Points on a hilly landscape, in no order, each with its height.
From any point a ball rolls to the lowest of the 2 points nearest to it. It stops when none of these is lower. Distance is the straight distance between rows; heights are no part of it.
K778: [  0  16  19 -34 -27  28   0  35   7 -32  24 -15  15  -1 -14   8  18  10
  24 -11 -16]  (h 79.5)
K121: [ 23 -17  12   8  -5 -24  12 -28 -12  -3   8  16 -10   0  21 -18   9  28
  12  25   4]  (h 33.5)
K986: [ 26  36  -2  12  15  -8  17   5   8 -12  -9  20  -8   7  15   9 -20 -27
 -12 -23 -14]  (h 41.7)
K20: [-13  15   5  12   0  46 -13  21   1  18  11 -19 -27  13   3   8  15 -23
  25  23 -39]  (h 60.7)
K143: [-15  17   9  13 -15  13  -5  11 -13   5  26 -12  -5   1  -1 -23  26  12
  17  -6 -27]  (h 42.9)
K696: [ -6  10   7 -22 -23  28  -5  34   4  -4  14 -33   0  11 -26   1  15 -10
  28  -8 -26]  (h 73.9)
K333: [-20 -16 -16  -5 -26 -10 -10   8  -1   1  18 -22   2  -9 -27  16   5  -4
   2 -12   2]  (h 53.6)
K892: [ 16   7  18  20 -14 -56  16 -15   9  -6 -41   8  15  16  -5  26 -13   7
  -3  -7  21]  (h 40.3)
K741: [ 17  24  -4 -23  12  37  12  17 -11  11   7  -4 -23  -6  26  -2   7 -31
  22  -6 -37]  (h 34.5)
K114: [  7  -9  12  21  -9 -33  28 -28  -1   0 -20   8  -1   1  18 -13  -4  20
  -3  10  11]  (h 44.0)
K28: [-26   2  12 -35 -18  28 -17  30   1  13   2 -29  15   1 -35   5   4  -3
  19 -25 -18]  (h 65.8)
K457: [ 16 -13 -11  19   7  -1   0 -11  -2   7  25  23  -1  20  26 -11  -4   3
 -14  26 -15]  (h 17.0)
K5: [-30 -23  33 -45 -21 -21  -2   4  -9  -5 -18 -27  20  14 -19  13 -16  27
 -21  14  29]  (h 83.6)
K996: [ -1   8  21  -3 -26  15 -14   2  -3 -19  23  -9  -9 -14   6 -12  37  17
  22   3 -22]  (h 59.3)
K573: [  6   5 -10   0   8  -4   0 -24  21 -14   3   7   0  17  14 -26   9  -7
  -1  16   9]  (h 67.2)
K556: [-26   6 -10   3   8  12   8  14   0  -1  -3  -5   3   8 -24   0  -1 -12
   2  -1  15]  (h 48.9)
K356: [ -8 -12  16 -10   9 -11   9   6  14 -14   7  -8  13  -7 -21  -5  21  12
   7  18  22]  (h 40.5)
K393: [ -8   1 -12  -7 -16 -40  22 -25  14  -2 -29   6  17   1  -1  -5 -13  13
  -5 -22   9]  (h 17.8)
K308: [ 19 -16 -11  25  21  21   2   5 -13  14  -4  33   1   4  22  -6 -15 -38
 -30  23  -9]  (h 20.7)
K577: [ 50   1   7   5  19  -3  -2 -25   1  -2   2  38  -8  11  45  -5 -11  21
  -4  -5  17]  (h 67.3)
K194: [  6  26 -14  19  36   6  11   1   1   5 -19  21 -11   6  15  11 -20 -47
 -12 -15 -15]  (h 38.8)
K781: [-28   0  10  11  -3 -16  14 -23   4  -4 -25  -2  -6  -6   4 -11  -2  17
 -16   7  25]  (h 52.8)
K468: [ 35 -13   5  19   8 -29   7 -29  -5  -2   7  28   8  16  28 -16  -5   9
  -2  40   2]  (h 26.8)
K543: [ -4   9  11 -37  -8  20   1  29  15 -33   8 -14   0   5  -2  -4  17  15
  13 -13  10]  (h 83.3)
K47: [-55 -19 -23 -16  -3  26 -29   2  10  16 -13 -17   4 -10 -36   5  -2   7
  19 -18  15]  (h 81.9)
K239: [  6  15 -13  17  29  14   0  17   5  25   2   6 -16  15  26  -9 -12 -46
 -15  -1 -30]  (h 32.6)
K958: [ -8 -13  16 -27   2   1  -2  24  14 -11  -2 -27  22 -17 -32  -2  -1  17
 -15   1  18]  (h 23.4)
K608: [-15  -6 -30  25  17   2 -14  -3  -7  32 -32  20  -1 -23 -28   8 -29 -26
   1 -23   5]  (h 49.1)
K77: [ 53 -15  -2   8  17  19  -9  11  -8   9   8  34 -12  13  44  -4 -10 -18
 -21  23  -6]  (h 15.6)
K210: [ 16  10  -4 -21   8  -5   8  27  -6  -4  25 -16   4  -4   1  21   4   7
  12 -16  -6]  (h 41.2)
K175: [-34  -1  16 -28 -21 -23  10   6  -5  -7  -6 -16   8  10 -13  -1   1  33
 -25  -2  29]  (h 78.8)
K821: [-14  -1  12 -21  -4 -14  -1 -12  -5  -1 -25 -10  27 -12 -19   6 -10   5
 -27 -36  12]  (h 49.7)
K300: [ 26  19 -13   8  26   8  -5   3   6 -15  19  16  -5  25  26 -20   6 -11
  10  13   2]  (h 59.8)
K904: [ 42  22   8 -11  22  19  10   5 -15  -7  21   9  -9  -7  20   3  -3 -18
  18  -4 -17]  (h 43.4)
K746: [  4 -25 -25  32  21  27  -1  -2  -4  38  -7  20  -4   3   1  -3  -6 -29
 -18  34 -14]  (h 29.3)
K920: [-28  23   4   2   8  29 -11  16  -8  14  19 -19 -21  -2  -1  -3  10  -1
  13   6 -35]  (h 4.0)
K80: [ 37 -22 -12  19   4  26  -1   5  -4  21  23  21  -7  21  36 -16  -2  -3
  -2  34  -7]  (h 8.3)
K390: [ 13  19  -5  -9  10 -17  13  22   0  -3  -2  -8  12  -5   0   9 -10  10
  -6 -30   6]  (h 38.5)
K312: [-23 -12 -28  30  20  13 -12  -2  -8  39 -22  19  -3  -9 -21 -10 -10 -32
   9   2   0]  (h 55.0)
K49: [ -1  -5 -22   0 -22  -6   0   5 -14  11  19 -16  -5  -5 -13 -11   8 -12
   2  -6  -5]  (h 59.9)
K67: [ 22   1   3  41  10  -7  12 -25  -2  -5 -20  27  -8   0  20  -4 -19   0
 -19 -10  -5]  (h 70.7)
K684: [ 20 -19   4  16  -2  -7   8 -12   3  -9  20  -6   1  -7   3  -9  11  27
  17  25 -13]  (h 23.0)
K57: [ 19  11  21   1  11  19   5   2  -7 -28  19  18 -14 -24  27  17   6  19
   1  -6   4]  (h 66.9)
K949: [  1   0  -4  21   4  -3 -10 -12 -14  28 -32  -3   1 -24 -17   3 -15 -14
 -11 -31   8]  (h 46.8)
K771: [ 32   5  31  -4   6 -41  20 -19   6 -23 -21   3  10   7   4  19  -6  18
  -1   0  35]  (h 46.4)
K480: [-39   0 -23  -6   4  30 -19   8  -4  25 -12 -13 -10 -14 -27  15  -2 -13
  20 -16  -1]  (h 82.4)
K160: [ 15  14  -6  -4  12   9 -13   7   5 -16  34  -1  -5  11   6  -9  21 -25
   8  11 -17]  (h 53.7)
K285: [-18 -19   3  -4 -34 -42  11 -26 -10  16   0 -15  -9  12   2 -15   5  29
  11  25   7]  (h 78.7)
K310: [ 37   5  13  10  16   8  -8 -13  -5 -19  29  28 -11  -3  43   0   7  16
  13  13   6]  (h 64.5)
K32: [ 12  11  -6   0   2  26 -24  21  18  -4  29  -8 -16   5   4   4  24 -24
  26  20 -39]  (h 64.9)
K449: [ 10  -9   5  13  -8   8  -8  -1   5   7  31 -28   4   4 -23 -10  19   5
  16  29 -16]  (h 34.4)
K33: [  4 -10 -21  15 -30  -9  22  -7 -10  13   0  -1  -4   4  -8 -19   2 -13
  -3   6  15]  (h 65.2)
K641: [-14   5 -11   7  12   7  20   1  -5  -6 -21   4  -3 -12  -4   0   0  -8
 -14 -12  -5]  (h 39.6)
K567: [-49 -12 -12   9   2  -1   2 -10   7  13 -25  -8   1  -4 -15   2  -6  15
 -18  -7  28]  (h 62.0)
K852: [-24   0 -22   8  10  22 -11  10  -5  25   0   2  -9  -3 -30  -7   1 -27
  14  18  -8]  (h 67.4)
K315: [-11  -3  17 -13 -23   3 -12  -8  -6 -25  20 -23   5 -15  -2  -3  24   9
   1   0   5]  (h 57.3)
K705: [ -2   5  15 -18 -18 -17  -6  -2   8 -39  21   1  -7  -6  21   1  26  20
   1   9  19]  (h 68.2)
K14: [ 12  20   5   0  -7 -22  29  -3   9  -9 -20  14  14   7  -5  13 -23   7
 -11 -29   6]  (h 34.0)
K957: [ 31   5   2  16  -6  40 -12   8 -14   6  30   9 -15  24  26 -18  13  -4
  14  29 -18]  (h 22.9)
K25: [ -2  10  -5  35   3 -25  -8 -20   0  14 -37  14   8 -10 -10  11 -12 -15
 -14 -14  16]  (h 45.2)
K159: [-48 -15 -16   0  12   8 -18   2  10  20 -29  -5   9 -10 -28  12 -28  14
   2 -33  15]  (h 70.1)
K108: [-37   1  -3 -31  -4   3  -9  19 -11   2 -12  -8  18 -13 -21  -3  -1   1
 -14 -33  -2]  (h 54.9)
K956: [  8   8  21  39   0 -27  -1 -25  12 -10 -42   9  21   3 -13  26 -19  -6
 -19 -12  10]  (h 43.5)
K52: [-28  -6 -11 -51  -1  20 -14  26  -2  -5  -6 -14  27  -9 -36  15  -5  -6
  -8 -30 -13]  (h 59.1)
K240: [ -4   1  17 -31 -13 -53   8 -16  11 -13 -28  -1  24  -2   1   3 -11  14
 -21 -27  12]  (h 39.3)
K963: [ 16   0  -2 -11 -13  -3 -22 -14  17 -38  31  10 -13  10  22  -5  24   9
   9  22   8]  (h 77.8)
K7: [-38 -33  -4 -21 -28  -9 -22  -2   4   2   6 -16  12 -23 -41  25   3  14
  -5   2   8]  (h 37.3)
K277: [  6   9 -17   6   8  35  10  18  -2  19   6  -2 -24  -4  22  -2  -7 -25
   2   3 -37]  (h 17.3)
K153: [-45 -20  -6 -24 -17 -19   0  -1   5   4 -27  -9  13   2 -19   7 -13  30
 -13 -13  33]  (h 71.6)
K955: [ 32  13  12   9  26  -9   8  -6  -9 -14  16   1   4  -7  13   9   3 -16
  -1   3   3]  (h 46.0)
K727: [ 11  19   9  -6  12 -21  -8  -5  10 -34   4  15  -4  -2  31  -2   5  14
  -7 -12  26]  (h 76.1)
K426: [ -8   1 -24  14   6  31  18  10 -13  13  -9  13 -11  -7   7 -10   4 -25
  -9  -4 -11]  (h 32.5)
K697: [-10 -29  14  -3 -14 -44  17 -37   8   8 -21 -16 -13   1 -13   2  -5  26
   2  28  13]  (h 83.4)
K251: [ -9 -21 -20  -6 -33 -30   9 -18  -7  27  -3  -8   0  17 -14 -12  -3   6
  -2   3  15]  (h 71.4)
K71: [-32 -21  17 -22 -10  -1 -12  17   6   4   4 -39  17 -12 -34  14  -1  30
  -5   4   7]  (h 4.5)
K329: [ 20   4   7   2  19   5  -8   6   5 -19  40  -7  -4   4  14  14   5   1
  11  20 -16]  (h 48.7)
K618: [ 53  16  10  26  17  -3  -3 -14  -1  -9 -24  39  -3  -2  36   0 -16   7
   0  -8  -1]  (h 69.3)

Where does a ball stop that starts at each point below?
K285 => K71
K32 => K277
K312 => K892
K153 => K684
K300 => K277
K47 => K684
K778 => K393
